Points, in no order, along strands that fork, close into loops and pass close to each other.
In the rows, zero is written as 128.
Two points are linked if the straight distance between their rows is under 92.3. Some points are linked to none.
(247): [120 165 101 166 110 132 159  95 108 137 162 207 150 134 114 132 120 172
 123 116 104 165 108  86 119 150 130]
(29): [ 76  42 141 101 135 174 138 120 134 131 105 145 141 142 158 124 121 126
 115 133 140  91 139 140 136 154  93]
(482): [ 89  86 101 119 119 170 143 136 116 102 146 135 141 138 146 147 125 115
 151 119 109  86 130 134 151 161  66]
(780): [137 115 144 137  98  95 149 136 124 141  87 111 132 185 101 119 139 125
  56 155 159 171 138 134 147 169 179]
(1086): [119 137 118 148 110  83 169 110 122 113  96 116 163 189 104 162 153 115
 128 127  96 158 126 128 186 185 160]
(543): [203 162 127 113 164  86 111 127 136 151  95 105  95  77 127 120 128 116
 123 141 132 120 108 140 128   9 147]
(572): [ 90  90 156 129 114 160 119 131 136 138 142 162 140 127 148  99 109 133
 107 135 141 127 137 120  94 160 120]
(380): [104  92 141 109 126 155  97 164 156 123  99  53 120 122 137 121 152  88
 125 119 163  89 122 147 135 120 119]
(561): [130 201 118 158  91 172 137 117 119 133 160 170 118 128 109 116 116 160
  99 129 156 156 117  80 103 122 133]
(806): [204 149 124 130 129  59 119 132 107 143  72  86 126 134 108 136 147 105
  96 156 126 152 119 145 169  63 179]
(112): [204 156 156  93 161 107 128  89 119 172  89 134 112  97 118 105 137 148
  65 167 147 134 130 121 128  42 153]
(2): [133 213 115 146  97 183 111 128 134 121 175 151 104 107 105 111 108 154
 117 130 164 150 130  90 105 126 130]
(537): [144 187 133 139 132 172  98 137 135  91 184 128 100  64 142 133  95 173
 201 138 140 126 130 144  41 110 125]
(907): [136  84 164 133 172  92 112 129 135 146  73 110 159 122 138 123 150 102
 135 132 109 119 104 151 123  92 152]
(302): [125 101 180 124 164 139  87 153 150 141 116 106 122  84 148 112 134 115
 142 127 136 100 116 138  85 108 119]
(817): [148 229 116 140 119 176 103 151 152 108 169 115  86  71 119 127 108 145
 161 146 165 143 128 112  79 100 129]
(227): [ 80 113  87 128  96 113 186 107 114 100 128 131 151 198 102 158 142 126
 136 110  98 121 143 117 209 217 114]
(588): [128 175 108 160 116 109 143 138 134 124 122 130 145 161 111 144 140 123
 126 126  99 148 120 108 138 134 157]
(596): [216 163 132  81 163  87 128 104 122 164  88 109 103  81 127 112 136 132
  92 152 144 115 125 133 143  10 140]
(735): [153 161 114 141 131  65 106 169 147  93  94  62 103 156 108 152 158  63
 157  96 111 127 120 144 157  78 166]
(800): [126 127 169 124 167 163  98  76 111 148 188 213 120  89 143  98  84 174
 124 109 123 134 139 114  45 148 124]
(507): [ 91  91 131 133 137 130 149 115 128 142 133 173 165 127 148 129 121 130
 143 127  87 126 123 121 116 165 106]
(630): [164 146 116 148 133  60 123 145 130 113  78  82 129 163 109 149 157  84
 151 113  99 151 110 141 167  86 168]
(286): [ 93 126 120 127 109 146 117 154 134  92 112  77 132 181 119 153 152  85
 127 101 130 101 152 126 178 161 117]
(809): [192 220 115 102 152 146 108 134 167 140 136  89  67  47 116 113 135 141
 135 142 176 133 127 131  94  31 127]
(549): [117 128 127 119 116 108 125 156 124  98  84  60 128 197 106 157 171  78
 110 105 128 116 149 142 194 158 142]
(497): [131 230 112 159 107 171 110 154 144 104 184 129  96  97 104 131 108 146
 150 123 147 142 128 100  91 115 133]
(308): [ 93  78 105 126 124 128 151 112 104 132 176 183 157 115 167 130 114 147
 168 116  87 104 135 123 115 179  72]
(974): [167 181 117 129  91 109 104 151 130 150 112  78  99 139  91 120 141 124
  53 146 171 162 145 115 153 108 184]
(364): [ 74  61  96 119 104 123 188  99 120 132 139 184 168 165 141 126 113 147
 128 134 120 127 136 117 164 201 103]
(943): [144  70 148 127 149  82 136 124 135 138  57  97 159 152 132 141 161  96
 129 144 110 144 106 155 163 121 159]
(361): [158 168 163 132 175 155 123  85 131 157 140 178 120  92 126 126 119 159
 110 135 118 139 124 104  83  88 131]
(79): [105  85  77 103 100 178 140 132  98  91 188 131 132 123 145 156 108 138
 164 117 126  75 147 142 162 156  30]
(288): [ 86  78  86 118 140 129 173 109 121 105  97 136 160 165 128 177 148 106
 164 126  88 102 128 134 205 173  89]
(237): [ 84  43  81 109 103 124 184  94 100 134 170 196 144 147 147 110 104 157
 133 119 132 122 145 113 148 196  76]
(994): [137 145 121 153 141  89 133 149 143 109  90 110 145 151 113 149 157  88
 161 114  82 131 107 141 152 105 149]
(494): [ 91  59 155 104 135 175 120 142 140 128 103 120 137 122 153 118 127 114
 128 135 137  92 131 146 123 141  84]
(245): [161  98 146 128 116  80 103 141 125 159  69  78 125 136 117 120 146 109
  74 153 159 149 130 136 153 108 177]
(847): [121  63  93  88 121 148 157 120  94 106 215 153 139  93 176 148  99 162
 190 110 102  83 140 151 112 159  43]
(578): [103  43 138  93 122 165 127 104  96 125 204 180 143 104 175 105  88 159
 150 115 135  97 155 146  94 176  65]
(627): [ 84 115 123 136  93 109 181 105 117 108 112 126 154 215 103 157 136 126
 109 127 113 144 135 129 194 219 144]
(312): [ 99 102 109 130 148 131 150 134 115 113 149 142 144 115 167 155 127 129
 195 106  67  91 116 148 123 141  80]
(762): [151 189 147 122 165 165 101 130 140  92 175 118  86  48 154 127  91 173
 206 135 130 117 125 152  21  87 133]
(724): [119 136 138 152 152 132 115 150 140 124 131 130 132 113 138 139 132 124
 160 122  90 122 109 131  92 114 120]
(516): [143 105 162 137 176 105  96 142 144 147  99 100 123  96 143 119 142 103
 145 120 115 112 102 149  97  74 147]
(7): [132 128 157 145 186 122 121  99 119 154 139 187 141  99 144 128 117 160
 149 119  80 129 119 121  82 123 131]
(896): [117 145 108 159 126  80 180 105 128 118 113 141 165 174 100 158 154 130
 149 122  79 163 113 118 172 182 159]
(611): [109 120 139 142  93 136 129 148 135 142  97 117 129 173 114  99 130 130
  57 144 163 157 138 118 134 166 161]
(1032): [ 98  19  85  78 152 142 174  83  90 137 187 199 143 115 165 128 107 161
 148 121 121  86 155 148 134 167  49]
(930): [148 178 126 144 101 113 108 155 126 125 115  74 108 162  89 127 147 115
  76 128 154 159 148 112 151 128 175]
(681): [ 95  60 119  97  86 180 128 128 103 115 195 173 131 118 164  96  91 144
 135 124 176 102 156 135 108 179  67]
(1028): [ 75 143 120 142  62 181  98 143 124 110 192 136 119 141 125  89 105 136
 114 114 181 133 146  95 122 185 116]
(23): [118 156 134 134 111  98 112 164 129 103  99  43 113 183  90 147 167  79
 109  99 134 124 154 132 181 140 153]
(1108): [102  83 118 125 146 117 158 121 135 113  80 113 172 164 131 165 165  94
 158 134  88 118 115 148 184 150 107]
(1110): [180 169 151 126 181 127 123 100 133 159 114 145 122  97 121 123 139 145
 126 141 100 135 117 123  99  51 141]
(525): [104 107  99 119  86 161 134 145 112  93 206 137 132 114 155 132 107 138
 180 103 125  96 142 130 125 169  57]
(59): [142 103 152 115 112 108  94 166 137 153  85  73 114 127 125 112 143 112
  68 152 172 141 133 131 138 119 171]
(249): [174 160 136 131 123 114 135 108 121 167  97 125 120 141 105 122 137 141
  55 165 154 168 125 108 133  91 165]
(559): [151 168 167 129 168 173 124  85 119 142 170 194 114  78 138 115  99 167
 126 125 126 139 138 103  61 105 128]
(158): [146 114 194 115 184 136 100  92 136 169 108 162 118 103 125 104 122 144
  83 135 138 131 138 117  82 101 159]
(256): [100  73 145 111 139 176 108 158 143 112 100  80 125 111 154 133 137 101
 137 125 151  75 113 152 135 125  93]
(829): [132 172 115 165 117 120 163 103 121 147 127 174 150 152 103 144 131 155
 118 128  96 165 108 102 129 140 154]
(594): [ 82 128  80 148 100 110 169 120 115 102 143 143 158 181 118 154 141 123
 158 100  88 121 136 108 190 206 106]
(325): [163 147 161 128 184 116  94 138 145 139 122 100 104  70 142 128 124 126
 156 124 123 116 105 145  71  46 140]
(851): [124 145 126 161 143 113 122 161 144 115 115 106 132 128 132 140 149  96
 169 106  93 117 101 134 115 102 128]
(328): [105 138 113 146  99 155 117 148 118 104 198 145 133 108 153 129 100 137
 184 111 117 108 128 124  99 163  90]
(461): [140 211 102 153 134 104  92 185 165  83 134  76  82 132  95 142 130  99
 168 100 119 131 126 134 123  80 142]
(321): [193 169  93  89 118  82  90 147 131 156 101  63  68  71 114 116 129 117
  96 139 168 121 119 138 155  24 162]
(5): [120  69 162  87 141 154 109  94  89 119 226 184 127  84 181  99  82 168
 168 105 129 104 156 150  51 184  90]
(1029): [ 84 107 141 135  94 152 121 147 136 132 125 128 137 147 133 101 126 124
  92 135 162 132 137 111 123 171 137]
(699): [114 180 100 164  82 155 140 105 101 132 186 198 127 131 110 109 107 165
 114 111 144 155 117  74 102 152 128]
(719): [126  88 147 114 125 122  85 169 149 140  89  65 118 121 129 109 151  94
 107 129 160 113 120 143 134 110 142]
(837): [ 74  62  99 107 115 117 200  81 124 124 106 168 164 180 129 146 125 142
 129 147 111 132 134 126 188 208 112]
(1119): [137 111 137 140 101  86 152 129 120 120  80  89 138 195 102 137 144 110
  79 142 141 165 133 145 176 178 172]
(999): [ 94  60  94 116 100 130 168 105 103 134 198 194 151 125 160 109 107 158
 154 105 114 109 140 121 124 186  65]
(493): [121 181 120 145 109 162 106 149 121  89 195 131 107  85 147 133  91 148
 192 125 128 120 127 131  62 138 112]
(874): [106  94 165 133 152 131 129  97 125 159 121 187 145 126 139 101 121 147
 109 138 129 141 136 119  87 145 142]
(586): [134 186 119 151 140 129 100 178 160  88 143  88 103  97 124 141 120 123
 188 108 115 122 110 142  88  84 125]
(268): [ 99 174 133 144  79 180  85 154 136 122 170 115 107 110 119  98 111 133
 116 131 189 146 148 103 109 165 138]
(716): [ 99  77 153 132 166 115 149  84 125 157 111 192 163 132 144 122 126 145
 127 132  90 129 127 128 108 160 133]
(787): [173 232 111 121 141 173 119 136 169 115 156 105  78  64 110 123 122 150
 149 142 165 141 122 122  87  59 124]
(580): [178 161 124 113 108 113 124 131 119 165 102  90 100 128 101 106 132 140
  31 174 184 167 134 119 148  93 174]
(884): [119  69 141 118 134  94 144 127 132 119  61  88 157 173 125 150 160  91
 133 138 112 129 108 158 186 146 138]
(490): [ 81 116 116 131  75 178 119 148 116 107 178 143 133 151 133  99 110 127
 127 112 166 115 144 111 131 186  93]
(1006): [113 179 125 140 101 123  98 171 140 119 126  69 102 162  99 127 149 101
 101 107 150 135 154 118 153 143 159]
(156): [184 158 136 131 186  83 105 131 141 137 101 111 112  85 129 125 134 116
 149 120 114 125  96 146 101  17 145]
(865): [207 174 132 111 181  96 148  86 126 157  85 152 133 114 119 128 142 143
 113 147  98 142 113 127 142  37 143]
(33): [137 171 109 145 125  96  98 177 156  97 110  61 103 141 111 143 144  81
 156  95 124 123 118 135 138  81 147]
(309): [ 76  49 118 104 130 139 186  97 135 130  83 155 160 168 135 150 131 129
 126 152 125 121 127 152 182 181 109]
(655): [ 76  29 116 100 113 171 152 113 120 131 136 178 140 148 155 119 103 139
 111 138 139  96 149 138 150 176  70]
(782): [106 138 122 152 110 122 134 153 134 112 117 113 144 167 119 140 145 107
 128 111 115 127 129 122 151 152 134]
(458): [ 92  40 139 102 142 146 157 112 135 131  76 139 154 163 141 150 140 109
 119 147 125 108 126 155 174 158 101]
(570): [168 162 133 143 149 106 123 131 137 155 102 124 127 122 115 132 145 120
 113 140 114 146 113 118 118  73 153]
(808): [181 127 182 109 171 113 112  89 127 177  95 153 121 108 120 109 127 148
  66 154 137 143 132 120 105  75 161]
(600): [ 77  84 113 115  79 182 119 140 115 113 186 149 129 130 153 104  97 132
 127 122 163  99 149 130 124 180  83]
(342): [189 169 119 134 136  81 126 136 123 145  90 108 118 119 107 133 139 114
 109 148 119 150 112 124 146  59 165]
(1104): [164 113 140 135 118  70 133 133 117 124  67  82 147 179  99 152 151  94
  99 148 125 169 127 149 182 141 180]
(171): [114 105 166 107 155 156  97  90 106 134 206 198 123  82 160 100  81 158
 145 106 129 119 142 125  48 157 114]
(939): [ 93 150  87 157 110  93 164 130 128 104 131 147 157 174 114 166 149 117
 166  99  69 136 128 113 179 181 126]
(792): [173 116 143 139 115  61 124 142 119 146  66  85 131 155 111 138 137 100
  88 153 135 157 119 140 166 114 187]
(25): [154 168 130 149 122 125 151 100 123 151 113 156 143 150 106 127 133 153
  90 152 128 166 110 105 122 115 152]
(741): [196 195 109  93 137 124 103 135 158 149 120  71  68  54 112 114 127 132
 121 137 169 126 132 134 128  17 135]
(565): [126 176 125 159 129 139 116 159 139 107 160 130 122 101 137 137 116 134
 178 120 104 134 109 129  87 114 117]
(340): [125  94 195 121 167 149  85 123 146 149 116 132 119  88 147  95 117 133
 111 133 137 119 132 134  73 112 138]

A piece is all that can be reached along the links. How many separate loops has the piece of each point below (a circle has one, a figure eight two, a Y none), and how many tips (points with one link)?
(559) -> loops 1, tips 3
(1006) -> loops 1, tips 1
(596) -> loops 1, tips 1
(461) -> loops 1, tips 2

A tip is a point with one link. Name the tips that can be reached along the links from each point below, in the order of the rows.
(974) -> (321)
(586) -> (482), (762)
(611) -> (268), (865), (655)
(112) -> (288)

How many points has the smallest loop of links through each point below? Write none if it is on no loop.
(158) -> 10
(724) -> 9
(1086) -> 6
(930) -> 12
